Points on a hilly landscape, in no order, each with its height.
From any point a climber steps to the highest of the 2 points nearest to it. It stops when none of these is higher. Distance is the straight distance between rows; heights are no part of it.
Q887 h=78.5: [ 27 -12  -1  10  -9  -6   2  -4   1  -6 -11  -6  12  11  -5  10  -7 -13
  12   9   4  -3   8  -8   3   4  -2  10   4  -7   1   3]
Q662 h=16.0: [ 22   8   3  27  -7   4  18 -17 -24 -11   2  17  12  10  -2   7   4   4
  -2  -2 -22 -16   7  -1 -11  21  -7  -8   6  -6  13   4]
Q494 h=57.7: [-18  -4 -11 -18  10   2 -26   9  10   9  12   7  -5   6  13   1  -7   2
 -13  -4  -5   3 -12  -5   9 -18  -3   3 -20 -17  -3 -15]
Q229 h=31.9: [ 29 -25  -5  11 -11  11  -6  -2   0 -12 -12  -4  -1   7  -4   0  13   6
  17   9   0   9  19   7 -19   5  -6   0  16   4   1  15]
Q347 h=32.2: [ -7  16   5  12   2  13   5   2  -2 -12   3  -2   3 -24   8 -15  21  18
   8   7   5   2  -6  11   2  -6 -13 -11  11  11  19  -9]
Q868 h=42.7: [ -9   6  20 -17  -8  16   7   1  -6  12  15   4  21   1   1  -3 -29  -2
 -26  -3   2   4 -22 -18  -2   3  -1   4   8   3   5   2]
Q18 h=41.7: [ 15  -8   1  22   1   2   2  -4  -2 -10 -12   6  13   3  -2  19 -17  -5
  10   7  10  18  -6 -15  10  -8   2  20   3   1   3   0]
Q595 h=51.7: [  9  -7  -4  -1  -7  -4   0  -8 -12   6  10  13   2  24   4   4  -6  -3
 -21 -12 -26 -19  10  -1 -13  21   1  -7  -6 -16   0   3]
Q304 h=11.6: [  6   4  -2  23   3   5  -7  -4  -1  -9  -3   4  15  -4   5   9   2   4
  13  12   5   8  -7  -7  16 -15 -12   7   2  -5  10  -8]
Q576 h=26.1: [ -4  -7  15 -32  -5   2  13   6   3  11  -4 -15  -1   1 -15 -13 -16 -10
  -7  -7  16   4  -5  -5 -11   9   9   6  16  14 -16  17]
Q169 h=50.4: [  0  -5 -14  -5   7  -3 -25   5  13   2   6  -5  -7  14   9  -5  16   0
   2   1 -13 -21  12   7   5  -7  -7 -13 -17 -19   6 -13]
Q554 h=49.7: [-22   8   3 -20   4   7 -20   5  14   4  15 -12  16  11   8  -5  -3   3
 -19   0  -2 -12 -14 -12  15 -11 -16  -8 -15 -15   8 -18]
Q460 h=5.8: [  0 -10   3  -3   4 -17   6  -3  -9  13  -5   8 -12  10  -9  17 -30 -14
 -11 -11   6  10   0 -12  -3   8  24  19  -9   3 -16   8]
Q590 h=54.3: [ 19 -23  -8 -18 -10 -10 -10   6  11   9 -10 -18 -12   8  -9  -7   4 -16
  17   3  11   2  17   7  -4   4   6   1   6   1 -13  16]
Q582 h=15.4: [ 30   5   7  28 -13  -5  19 -15 -14 -13  -9   4  17  10 -10  12  -3 -11
   9   5  -8 -16   7 -12  -1  14  -3   4   6  -4   6   2]
Q836 h=38.7: [ -6  13   9   7   2  -1  13   1   4  -8 -10 -12  -7 -23  -1  -7  18   8
  15   9  17   4   0   9   4  -1   4  -4   9  16   3  -2]
Q974 h=69.2: [ -3  -2 -10  -5   6  -3 -22   6  17   2   1 -13   1  -3   8  -8  14  -2
  15  10   8   1   1   3  16 -17 -11  -1  -7  -8   6 -10]
Q824 h=17.5: [ 17  14  10  14  -9  -1  16 -14 -17  -6   4   9  17  12  -2   6  -2  -7
  -6  -1 -12 -21  -2 -10  -1  15  -6  -5   1  -7  10  -2]
Q789 h=56.9: [ -1  16  26  -4 -11  17  20  -5 -11  -3   4  -5  26  -7  -8 -12 -10  -1
  -8   1   4  -2 -15 -11  -1  10 -10  -3  21  10  13   3]
Q182 h=23.7: [ -4  -9 -12   9   7  -3   3  -8 -13   6   1  32 -16   6   2  19 -18   4
 -13 -12 -13  12   2   6 -13   5  19  10  -8  -2 -16  10]
Q219 h=22.4: [ -9  46  15  14   2  -4  18 -11  -4  -7   5   4   8 -15   0   2  16  -4
  -1   6  -7 -27 -13  -3  17   6  -8 -15 -11   1  11 -16]
Q276 h=35.0: [ -3 -11   4   7  11  -8   8   7  -4  -5 -18  -7 -15  -7  -9  16  -9  -4
   9   0  20  23   3  -4  -2  -4  21  13   5  17  -9   8]
Q719 h=66.5: [ -8  14   9 -18  -3 -24   9  -1   6  12   0  -9  -8   5  -6  -2  -3 -19
  -6  -3   1 -21  -1  -6  14   7  10  -2 -12  -6  -7  -5]
Q527 h=30.6: [ 11 -14  -6  -9  -9 -16   9  -9 -12  14  -3   7 -13  18 -10  -1  -2  -7
 -11 -16 -12  -8  16   3 -15  21  13   2   4  -4 -22  16]
Q116 h=57.1: [ 4  1  8  3 -4  1 16 -6 -9 -2 -5  5 -2 -5 -8  0 -6  2 -2 -4  6  5 -2  0
 -7  9  7  4  7  8 -3  8]
Q487 h=38.9: [-10   6 -20  15  13  -8  -8  -2  -4  -2   6  29 -22 -10  18  11   9  15
  -4  -2 -16  -1   2  16   2  -6   9  -4 -16  -7  -1  -9]
Q861 h=30.5: [  2  -9   3   0  -6  20  -6   8  10  -9  -6 -19  13 -12  -2 -15  11  12
  17  11  21  23  -2   3  -2 -16 -17   0  23  11   8   6]
Q804 h=22.9: [ 16 -23   2 -30 -10   9 -12   9  13   8  -1 -19   9  12  -7 -19  -4 -11
   3   1  10   1   9   1 -10   6  -5   0  16   4  -1  17]
Q200 h=73.9: [-23   1  -5 -20   4   1   6   2  -6  13  12  17 -23  -4  -1 -10  -4  10
 -22 -18 -12   3  -2  15 -25  11  16  -6   2   8 -23  15]
Q391 h=26.7: [-14   3  -3   0  -3  29  11   9  -4 -13  12   5  -3 -17   6 -17  17  30
 -11  -9 -10  11   0  17 -37   1  -6 -16  21  19   4   5]
Q995 h=29.4: [-20  16  15 -13   5  -4   3   5   9   5  -1 -11   2 -15  -6  -9  -7  -7
   4   1  22  10 -15  -5  16  -8   3   7   4  12   0  -4]
Q203 h=90.1: [-15   0  -8 -14   1   1   2  -4 -11  15  17  24 -12   7   3  -3  -7   8
 -25 -17 -21  -5   2  10 -21  13   9  -9  -3  -3 -10   7]
Q935 h=69.0: [  6 -16  -1   9   0  25 -22  -1   4  -7  15   0  25  13   8  -7   3  10
  -3   0 -11   7   7  -3  -2  -3 -16  -3  -1  -7  25  -4]
Q98 h=21.1: [ -2 -21 -21 -18   2   2 -16  13   6   5   0   4 -28  -3   4  -8  12  13
   1  -7  -4   9  13  22 -23  -1  11  -6  -2   8 -21  15]
Q165 h=47.9: [ 13  13 -11  28   4 -11  -4  -5  -2 -12  -2   6  -4  -1  12   6  26   6
  14   7 -14 -22  12   7  12  -4  -8 -10 -17 -13   9 -18]
Q78 h=26.3: [-16  27  -6   9   9 -18  -7   1  12  -5   0  -8  -7 -12   5   6  16  -3
  11  10   4 -17  -9   0  31 -18  -8  -5 -20  -9   2 -23]
Q149 h=35.1: [ -8 -16 -27   6  13  -3 -20   5   4   3   3  25 -28  -8  16  10   1  15
   1  -1 -10  15   6  20  -6 -11  13   2 -12  -3 -13   1]
Q125 h=23.8: [-16   5   2 -10  -3  21  12   0 -10  -1  14   9  -5  -9  -2 -19   9  21
 -19 -14 -11  -1   0  15 -33  13  -3 -19  19  14  -1   8]
Q251 h=27.4: [ 16 -24 -11  -6  -6 -15  -6  -1  -1  11  -9   3 -18  16  -7   3  -1  -9
   2  -8  -5   1  19   5 -12  11  14   5  -2  -4 -20  16]
Q164 h=65.1: [ -9 -11 -19 -10   9  -6 -28   9  13   8   5   6 -18   4  14  -1   4  -2
   0  -1  -7   1   4   8   6 -15   4  -1 -18 -16  -5  -6]
Q710 h=45.9: [  0  -8  -4 -14   2 -10  -4  10   8   6  -6 -12 -17  -9  -2  -7   8  -3
  13   1  11   5   7  14   1  -5   9   0   1   7 -12   9]
Q398 h=67.2: [-14  20   6  -3   0 -14  14  -6  -8  10   7  14  -9   3  -2   8  -6  -6
 -17  -7 -13 -16  -7  -2   1  10  11  -3 -12  -6  -8  -4]
Q213 h=7.0: [  5  -8   6   0   0  -3   2  -2  -2   8  -3   8   4   5  -2  18 -31 -11
  -9  -3   7  13  -9 -18   6   0  13  20  -3  -1  -8   0]
Q723 h=40.1: [  2 -19  -8 -12  -3   3   2  14   9  -2 -11 -14 -25  -8  -2   0  16   8
  12  -2  10  17  14  14 -25  -4  14   1  12  16 -23  20]
Q749 h=28.4: [-15  16  -4  -5   7 -17  -8   0  10   3   1  -2  -9   2   6   4   7  -4
  -2   2  -6 -22  -5   1  18  -9   0  -5 -22 -16  -5 -18]
Q267 h=32.4: [-13  15   8 -17   0  -7  -5   4  20   6  -2 -22  13  -2  -1  -8  -2 -12
  -2   9  13  -7 -16 -12  26 -16 -14   0  -8  -7   2 -15]
Q144 h=51.4: [-11   8   9 -22   1 -16  12   9   8  10  -7 -24 -22 -21 -10 -19  11  -6
   8  -3  19  -5   5  13   6   8  16  -5   2  18 -13   7]
Q472 h=44.4: [  6   9   6   6  -5   7  -2  -2   7  -8   2 -18  24  -3   1 -12  11  -3
  15  13   6  -6  -3  -6  16 -10 -24  -5   7  -3  19 -10]
Q25 h=52.3: [ 25  -2   0  33  -6  -5  23 -10 -14 -16 -19   1   0  -1  -8  12  10   2
  16   3   1  -1  13   1  -6  13   4   2  12   7  -1   9]
Q598 h=20.0: [  1  31  13  18  -4   2  18 -13 -14  -7   7  10  15  -2   1   2  11  -1
  -5   0 -17 -26  -5  -2   3  11 -10 -13  -4  -4  19  -9]
Q361 h=29.8: [ -2 -10  17 -19   0  -3  13   7   5   6 -11 -22   4  -2 -15  -1 -26 -16
   0  -1  28  15  -6 -13  -1   3  11  15  12  18  -8  13]
Q335 h=37.4: [  5  -2   1  28  14 -16  13  -1 -12 -15 -22  -3 -13 -11  -9  25  -6  -1
  15   9  18  17   5  -4   6  -3  18  14  -1  17  -2   1]
Q639 h=25.7: [ 10  -6  10 -25 -12  -2   6   2   5  11  -3 -20   7   7  -9 -23  -3 -14
   2  -1   8 -10   6   0  -5  13  -3  -3  13   2  -2  11]
Q850 h=12.8: [ 17   2  -6  30   3   3  -9  -6  -1 -14  -1   7  21   9   5  19   0  -2
   7  12  -8  -7  -3 -14  12 -13 -19   4 -10 -15  11 -14]
Q73 h=41.0: [-10   0 -15 -18   7 -11 -11  10   6  12   6  -1 -30 -13   9 -17  23  11
   1  -8  -5  -9  12  28  -3   1   8 -12 -10   4 -13   2]
Q828 h=57.5: [-11   0  -4   3   5  13 -23   7  12  -6  13  -9  24  12   9   1   0  10
 -12   3  -4  -2 -12 -14  17 -18 -24  -3 -16 -14  16 -22]
Q996 h=61.7: [-21  12  -2  -1   7  15  -7  -4  -7   0  23  20   9   9  15   7  -6   9
 -24  -7 -23  -8 -11  -4  -4   1  -6 -10 -13 -13  15 -13]
Q367 h=64.7: [ 20 -27  -9 -13  -8   3 -25   7  13   4  -5 -15  -2   9   0  -6   8 -10
  18  10   8   6  18   8  -2  -2  -5   0   7  -2   0  11]
Q443 h=29.3: [ 11  -5   9 -16  -9  -9  11   2  11   5 -12 -28   9   2 -15 -11  -3 -20
  15   7  19  -5   6  -1   6   6  -1   3  15   6   1   8]
Q642 h=82.8: [  5 -14 -11 -15   1   4 -30  11  20   5   0 -21   0   2   3 -16  13  -2
  18  13  12   9   7   6   8 -15 -13  -3   4  -3   5   1]
Q501 h=68.1: [25 -9 -8 21 -4 -3 -2 -9 -9 -8 -9 11  1  8  1 10  1 -1 10  3 -8 -1 11  0
 -3  7  0  5  2 -7  4  4]
Q728 h=44.7: [ 12 -19  -7   7   0   8 -18   3   5  -5  -4   8  14   5   6  16 -18  -1
   3  10  10  27  -9 -16  11 -18  -4  22   0  -6   1  -1]
Q895 h=17.3: [ -6  23   1  -1  -1 -19  10  -9  -7   8   6   1 -13   2   1  -8  21  -2
  -9  -7 -21 -34   6   8   3  16   3 -17 -16  -9  -4 -10]
Q84 h=67.0: [ -6   7  -8  21   9   1  -7  -5  -5  -8   4  26   1  -1  13  20  -7   8
  -1   4 -10   6 -12  -7  10 -14  -3   7 -17 -11   5 -12]
Q190 h=66.4: [ 21  -9   8   5 -12  -2  15  -9 -10  -3 -12  -3   6  11 -11   0  -6 -10
   6  -3   2  -2   8  -5  -9  16   5   5  12   0  -4  11]
Q628 h=51.6: [ -2  -2   0 -13   1  -3  -4   1   5   8   2  -2  -6  -1   1 -13   4  -6
   4  -1   5  -2   3   6   0  -2   1  -1  -1  -3  -2   1]
Q11 h=52.1: [  5   2 -12  22   8  -3 -20  -3   5 -13   2  -2   7  14   9  10  19   4
   9   9 -17 -22  11   1  11  -9 -16 -10 -20 -19  13 -20]
Q970 h=47.0: [ 10 -21   1  10  -6  32  -9   0  -4 -12   7   9  15   6  -1  -8   1  18
  -4  -2 -11  13   6   6 -26   2 -12  -6  16   7  15  11]
Q751 h=52.4: [-12 -13 -16  -8  10   5 -31   9  12   7  11  11  -2   4  13   9 -14   2
  -7   1   0  23 -12  -8  10 -24  -1  14 -13 -13  -5  -5]
Q179 h=18.6: [  2   5  -7  -7  -5 -26   5  -5  -5  15   1   2 -19   5  -4 -10  15  -4
  -7 -11 -17 -25  14  13  -1  17   8  -9 -10  -8 -12  -2]
Q135 h=44.8: [ 19   1 -14  27   0  -8   3  -7  -9 -10  -4   8  -7  -5   7   4  24  10
  15   7 -12 -13  18  15   1   7  -2  -7  -6  -4   5  -4]
Q961 h=58.6: [  6  -7  -8  13   3  13 -22   0   8 -10  10  -2  17  18  11   1  10   6
   3   4 -16  -9   8  -4   6  -6 -16  -6 -13 -16  23 -14]
Q302 h=66.6: [  2  11  27   2 -13  24  29  -3  -8 -13  -7  -9  21 -10 -11 -13   3   8
   4   2   8   7 -10  -5 -17   9 -12  -6  30  17  11   7]
Q378 h=27.0: [-17  -9  -3 -32   4   6 -16  15  15  11   8 -11  -9  -9   1 -20  -2   1
   2  -2  16  13  -7   7  -3 -15   2   2   5  10 -11   8]
Q197 h=57.3: [-27  14  11  -7   7  -3  20   5  -2   2  -3   0 -21 -22  -9  -1  -1   8
  -9  -9  13  13  -7   8  -9   6  21  -2   1  22 -11   5]
Q140 h=64.1: [-30   8   4 -17   5   7  13   5  -1   6   7   7 -20 -19   0  -8   0  14
 -16 -15   2  11  -8  11 -23   5  17  -6   6  18 -17   9]
Q275 h=29.5: [-14  12   2   8   2  24   7   6  -4 -11   8   3  -4 -25  11 -19  20  30
  -2  -1  -4   1  -3  20 -16   0  -9 -19  14  18  12  -5]
Q28 h=34.5: [ 11   1   6   6 -10 -15  23 -15 -17   9  -3   9  -2  15 -12   7 -10 -11
 -10 -13  -8 -12   8  -5  -8  26  14   5   5  -2 -12  12]
Q484 h=10.4: [ 10   4   1  15  -1  -5  -3  -1   7  -6  -6 -11  19  -2  -3   8  -2 -12
  18  15  16   6  -7 -14  25 -14 -13  12   3  -2  10  -9]
Q381 h=28.8: [ -9 -22 -18   2   9  13 -22   2   1   0   6  28 -14   2   9  12 -17  12
  -6  -2  -7  31  -8   6 -12 -14  10  11  -4   0 -10   7]
Q933 h=24.4: [-15  38   9   2   5 -12   6  -4   7   1   3  -6  -2 -15   2  -4  19  -7
   3   7   1 -23  -9   0  22  -2  -6 -11 -15  -3   5 -20]
Q423 h=59.6: [-23  17   6  -3   5  -4  11  -7 -10  10   6  19 -13  -9  -1   4 -11   1
 -16  -9  -4   2 -12   2   0   6  16   3  -9   5  -8   3]
Q558 h=61.6: [  6   4   8  16   1  -3  14  -4  -4 -10 -13  -8   4 -12  -8   7   2  -3
  19   8  17   9  -2  -5  11  -6   1  10  10  12   7  -1]
Q837 h=50.2: [ 24   1   2  11  -8   3  -6  -3   6  -8  -4 -17  32  10  -4  -1   4 -10
  11  14  -1  -9   1 -13  13  -3 -25   0   5 -10  18  -9]
Q879 h=54.2: [-27  17   5   1   9  23  -9   1  -4  -1  25  20  16  -5  12  -1 -10  15
 -23  -4 -14   6 -24  -7   4  -9 -10  -6  -5  -2  19 -15]
Q798 h=76.2: [  4  17  21  21  -7  18  31  -7 -13 -20 -11  -1  11 -14  -7   3   4  11
   7   4   5   9  -7  -1 -13   7  -6  -2  23  18  10   6]
Q215 h=56.8: [ 16   0   3   6  -6   0  -9  -1   9  -6  -2 -14  29  17  -1  11  -6  -9
  -4  10  -4 -21  -3 -19  15  -7 -23  -1  -7 -15  11 -16]
Q441 h=51.5: [-15   8  12 -13   2   0  16   6   6   4  -5 -12 -14 -19  -8 -12   4   0
   1  -3  20  10  -5   5  -4   0  12  -2   8  19  -9   7]
Q266 h=33.4: [-30  13  -7 -12  12   1 -10   1   0   9  20  18 -12   3  14  -3   2   9
 -22 -11 -24 -15  -5   7  -2   1   4 -16 -22 -14   3 -10]
Q85 h=57.6: [-10   6   8 -28  -2 -15   6   3   8  17  -1 -18 -11  -2  -8 -18   1 -14
  -2  -6  10 -11   2   5   7   6  11  -4   1   3 -11   5]
Q345 h=8.2: [ -6   2   5   4   7  -6  -1   0   2   2  -2   0   8  -3  -3  18 -23 -10
  -4   2  15  16 -17 -19  19 -11   7  20  -7   1  -2  -9]
Q152 h=48.3: [-18  19  16  -2   0  16   6  -2  -7   3  14  15  15  -6   5   1 -16   4
 -17  -3  -3   3 -23 -13   4  -2  -5   1   1   1  11  -7]
Q926 h=9.2: [  0   5   8  12   1   4   1  -1   3  -5  -3  -7  22  -5  -3  13 -19  -8
   6  10  22  22 -18 -22  23 -16  -8  19   0   4   6  -6]
Q54 h=26.0: [-11  -8  -8  -3   7   3  -6   1  -5   6   6  24  -9   3   7  11 -22   3
 -13  -8  -5  14  -7  -1  -9  -3  10  10  -7  -3  -8   2]
Q857 h=48.4: [  4   6  15  -9  -9   8  10  -4  -7   1   3  -2  14   3  -1 -13  -6  -4
  -8  -2  -2 -10  -4  -5  -4  10  -7  -5   9   0   9   5]
Q469 h=21.8: [ -6  -6 -14   3   8 -16   2  -2  -6   6  -2  19 -28  -1   3   9  -5   4
  -5 -10 -10   4   6  12  -5   4  21   4  -9   0 -20   5]
Q329 h=45.0: [  0   9  21  16   4  -5  36  -3 -19 -12 -16  -7  -6 -10 -18  14  -5   0
  -1  -4  12  14   2  -9 -10  17  16   6  13  25  -4   8]
Q344 h=48.0: [ -1 -13 -16   7   5  10 -31   6   9  -1   4   7   8  -1  12   7  -9   6
   5   6   7  30  -9  -7  11 -25  -8  15  -5  -6   5  -4]
Q790 h=67.5: [  5 -11  -1  -7  -2  11 -21   3  14  -1   9 -16  28  22   7   1  -6   0
 -12   4  -4 -10  -4 -15  12  -7 -22  -4  -9 -16  14 -15]
Q965 h=27.3: [ 22 -22   2 -11 -11  12  -5   6   5  -5 -12 -17   8   7  -8 -12   4  -2
  14   7  11   9  12   3 -19   3  -5   1  21   7  -1  18]
Q939 h=23.2: [-13 -17 -14 -22   7   9 -21  11  11   9   9   4 -19  -6   7 -11   2  10
  -2  -7   4  16   1  14 -16 -12   7  -1   1   7 -13  12]
Q406 h=22.6: [ -2   4  21 -18  -8  -1  19   0  -3  12  -1 -10  10   2 -11  -5 -20 -16
 -11  -4  12  -3  -8 -14   0  14   9   6  10   8  -2   7]
Q747 h=56.4: [  7 -20  -2  -7  -5  23 -17   3   4   0   9   0  11  11   3 -13   0   8
  -3  -3  -6   8   4   3 -13   1  -9  -3   8   0  12   6]
Q178 h=35.6: [ -7   5   2 -16   2 -17  -4   6  17   8  -8 -20   1   4  -5   3  -6 -19
   8   6  15  -5  -7 -10  26 -12  -2   7  -9  -8  -5 -13]
Q115 h=48.5: [ 11   2   8  27  -2  -3  36  -7 -20 -17 -19  -2  -9  -6 -11  15   7  10
   6  -5   6   9  10   2 -19  19  13   3  14  18  -5  11]
Q322 h=38.8: [  2  -1   9  -5  -8  19  -8   5   8  -3   7 -24  28  -3   0 -25   8   4
   9  11  11   7  -4  -2   9 -12 -30  -5  17   3  22  -4]
Q230 h=32.7: [-14  22  17 -16  -3  -6   9   0   9  10   3 -15  13  -6  -6 -11  -8 -13
  -6   2  11  -4 -15 -11  18  -3  -4   2  -1   1   3  -9]
Q67 h=41.2: [  7  11  21  12  -4 -14  36 -12 -21  -3 -11  -4   3   0 -23  12 -11 -13
  -4  -5   8  -4   2 -12  -2  24  14   5   9  16  -1   8]
Q704 h=59.4: [-4  2 -2  4  4  0 -4 -2 -1  0  6 11 -1 -1  5  5 -4  0  0  1 -4  1 -5 -2
  7 -7 -1  3 -4 -7  1 -5]
Q183 h=35.2: [ -9  12   5   4   3   5   3   0   4  -5   1  -4   6 -15   1  -9   7   6
  10   7  12   3 -10   0  11  -9  -9  -1   7   4   7  -6]
Q206 h=14.0: [ 26   3   3  33  -4   1   7 -10 -11 -13  -3  11  23   6   0  20  -7  -4
   9   9  -7  -6  -3 -14   6  -1 -12   9   3  -7  11  -5]
Q41 h=37.1: [-16  22  23 -22  -9   6  11  -3  -1  11  11  -6  22  -3  -2 -10 -17  -9
 -19  -1   5  -9 -19 -17  10   6  -5  -4   3   3   8  -6]
Q936 h=41.6: [ -5   5  -1  -3   5 -10   9   8   6  -2 -14 -16 -21 -22   1  -2  18   7
  17   4  20   6   6  18   3  -2  15   1   2  19  -9   2]
Q62 h=67.4: [ 15   3   0  -3 -10 -15   3  -2   4   3  -5  -9   7  19  -4   5  -3 -18
  -2   0  -9 -29   7  -7   4   6  -4  -2  -8 -17  -1  -8]
Q759 h=39.4: [ 15  -5  -1  26   4 -14  12  -6 -10  -8 -18   3  -1   3  -9  27 -12 -12
  16   5  10   7   4 -12  11  -1  14  17  -2   5  -2   2]
Q35 h=30.7: [-21   9  -3 -22   8 -11 -11   3   8  11   9   3 -12   9   8  -5   0  -1
 -15  -8 -14 -23  -4   3   7  -4   1 -12 -23 -19  -4 -14]
Q852 h=58.1: [  8  -6  -7  -3  -4  -4 -17  -2   9  -1  -1 -10   8  26   3   4   3  -6
  -4   4 -14 -29  10  -5   4   0 -11 -11 -13 -21   5 -11]
Q646 h=34.1: [ -4   5   6  -8  -5  11  -7   8  16  -3  -1 -29  16 -16  -4 -25  13   3
  18  14  27  15  -6   2  14 -17 -23  -3  20  11  13   1]
Q146 h=25.0: [ 14 -11   5  17  -7  25  -9   1  -6 -15  -1   3  29  -1   2   1  -6  11
   6  10   3  22  -8 -10   2 -11 -22   7  15   4  20   1]
Q640 h=31.1: [ -7  -9   3 -23  -3  14  -1  14  13  -1  -3 -15  -4 -10  -5 -19   5   6
   6   1  17  13  -3   6 -16  -8  -2  -2  17  15  -9  15]
Q808 h=40.7: [ 18 -11   5  18  -6  20   2  -6 -15 -12   3  12  21   8   1   2  -5   8
   0  -1 -13   2   5  -2 -15   8 -13   0  11  -2  19   7]
Q844 h=15.8: [ 10  17   0  12  -8 -15  16 -14 -13   0   2   3   1  10  -4   1  14  -8
  -3  -1 -20 -37  10  -1   2  15  -2 -12  -9 -11   2  -8]
Q676 h=18.2: [  7   6  -5  18  -3   3  15 -13 -22  -5   7  22  -3   4  -2   2   7  13
  -9  -8 -26 -10   8   9 -15  20   0 -10   3  -3   5   3]
Q339 h=81.3: [  5  -8 -16  12   7 -18 -11   0   3   2  -7   7 -18   1   7  15   3  -6
  11   2  -4  -1   6   5  10  -7  10   6 -17 -12  -7  -5]
Q624 h=41.8: [  8  -3 -21  23   5 -10  -2  -7 -10  -4  -1  21 -17  -2  10  13  12  10
   3  -1 -17 -10  14  14  -1   7   5  -5 -13  -8  -4  -4]
Q320 h=53.3: [ -9  12   9  10   4   3  17  -8 -15  -2   0  18  -2  -8  -3  10 -13   3
  -7  -6  -3   5 -11  -2  -4   8  13   5   2   7   0   3]
Q300 h=45.1: [  1  -3 -14  -9   6 -10 -14   5   7   7   5  -2 -17   0  10 -16  22   2
   5  -2  -9 -16  17  17   0   2   1 -13 -13  -9  -1  -3]
Q685 h=27.2: [ 11 -18   4   5 -10  28 -16   5   6 -12   0 -13  28  -1  -2  -9   0  11
  11   9  12  28  -2  -6  -4 -16 -26   4  23   8  16   7]
Q172 h=36.1: [ 30 -19   0  19 -14  14   6  -7 -13 -13  -8   6  11  11  -3   1   4   8
   8   1  -8   4  15   3 -20  14  -8  -2  16   2   7  14]
Q922 h=20.9: [ -8   7  -3   4  -3  13  14  -7 -18  -2  12  23  -4  -5   2  -7   4  20
 -19 -13 -22  -2   4  15 -27  18   0 -16  12   7   2   8]
Q557 h=73.1: [  3 -13 -19  -4   7 -18 -26   7  13   6  -6  -1 -17   5  10   9   6  -8
  15   7   3   1   8   3  14 -20   5   5 -16 -15  -8  -6]
Q708 h=20.1: [ -4  -4 -14  -4   3 -21   3  -2  -7  17   4  10 -29   1   0  -5  10   4
 -10 -16 -16  -9  15  20  -7  15  17  -8 -11  -3 -21   6]
Q716 h=37.9: [-10  -3 -23  -3  11 -14 -15   8   5  10   4  13 -34 -11  14  -3  13  12
   0  -5  -9   2   8  25   0  -5  15  -5 -16  -1 -14  -3]
Q564 h=67.7: [ -2   8  17  21   0  12  22  -1  -6 -19 -13  -6   9 -18  -8   5   2   8
  12   7  20  20  -9  -7   1  -4  -1   7  20  21   7   3]
Q823 h=37.8: [ 14   7   9  14  -6 -12  24 -12 -18   0  -6   7   6   6 -13  15 -15 -14
  -6  -4  -1 -10  -1 -14   1  19   9   8   1   2  -3   2]
Q187 h=32.6: [ -3  -5  13  -3  11  -4   9   8  -1  -4 -16 -15   1  -7 -14  10 -18 -11
   9   2  29  23  -6 -12   4  -5  11  17   9  19  -3   7]
Q174 h=56.7: [ 18   7   1  25  -4  -4  12  -7  -5 -14 -11  -3   3  -8  -4   5  12   0
  23  11   7  -4   7   0   9   2  -2   1   5   4   9  -2]
Q588 h=78.0: [  0  15   8  -4  -5 -10   9  -6  -1   6   0   1   7   9  -1   6  -5 -13
 -11  -3  -9 -23  -5 -10   6   5   2  -2  -8 -11  -2  -8]
Q599 h=31.8: [  1 -25 -21   0   6   5 -26   0   1   3   6  24 -15   9  11  10  -4   7
  -4  -5 -14  16   6   8 -11  -7   6   6  -9  -8  -9   7]
Q201 h=59.5: [ 15  -8 -10  14  -1   3  -4  -8 -12  -5   4  20   4  15   5  12  -4   1
  -7  -2 -23  -7  10  -1 -11   9  -1  -2  -8 -14   7   0]
Q63 h=32.5: [  5   3  10 -12  -1 -20  11   4  12   8  -9 -27   9   0 -14  -2 -11 -29
   9   5  20  -3  -2 -12  22  -2   1  12   2   4   1  -2]
Q890 h=26.4: [-25   2   9 -22  12  -3  -3  15  13   8  -4 -20 -12 -18  -8  -9  -5  -5
   7   3  32  23 -13   0  10 -14  11   8   4  19 -10   3]
Q944 h=35.3: [ -7  -6  -1 -18  -3  13   9  16  13  -4  -4 -16 -18 -17  -2 -13  20  12
   3  -3  13  20   5  13 -27  -6  10  -2  16  24 -17  12]
Q328 h=46.4: [ 15 -28 -12 -12  -5  -7  -6  11  10   1 -16 -17 -23   3  -9   4   9  -5
  18   1  13  15  19  10 -13   3  15   4   6  10 -22  22]
Q211 h=39.3: [-10  -6  -5 -28   1 -16 -17  11  19  14   1 -18  -6   9   2  -7  -3 -16
   1   2   6 -12  -2  -4  16 -10  -1  -1 -12 -15  -9  -8]
Q841 h=44.9: [  9  -5   1  -7  -8   5   6  -5 -10   6   7   8   3  12   0  -9  -3  -1
 -12  -9 -13 -11   5   2 -13  15   1  -5   3  -5   1   8]
Q699 h=73.2: [  7  -4 -16  25  10  -9 -14  -5  -1  -6  -4  21  -5   9   9  27  -2   0
   7   7 -11   1   1  -6  12 -13   2   8 -20 -17   0 -11]
Q984 h=73.4: [-13   4  -1  -3   4   8   1  -5 -13   6  16  26   1   5   8   2 -12   7
 -22 -13 -20  -2  -7   2 -14   8   0  -3  -3  -5   3   1]
Q508 h=24.1: [  3 -19 -15 -13   0  -5 -16   4   6   9   1   5 -20   7   3  -5   2   0
   0  -6  -6   2  12  13 -11   0  10   0  -6  -4 -15  12]
Q907 h=43.8: [-12  -5  -3 -32   1   1 -19  10  19  14   9 -17   8  13   6  -4  -8  -8
 -16   1   1 -12  -8  -9  15  -9 -10  -3 -11 -19  -5 -14]
Q562 h=36.2: [-18   4 -18  -2  14  -2 -12   0  -5   7  16  27 -18  -4  17   3   0  12
 -18 -11 -22  -3   1  16  -6  -1   7  -6 -16  -9  -3  -6]

For each start below, name the point where the climber stops.
Q922 => Q339
Q98 => Q798
Q598 => Q935

Call two points neighbours if one is among the 2 nearest of the other. Go from one point of each pair to the other, from neighbour to neighbour, staying as high as possible. Name the lowest point that can't be avoided.
Q798 / Q790 => Q267
Q588 / Q798 => Q841
Q588 / Q887 => Q320
Q203 / Q887 => Q144
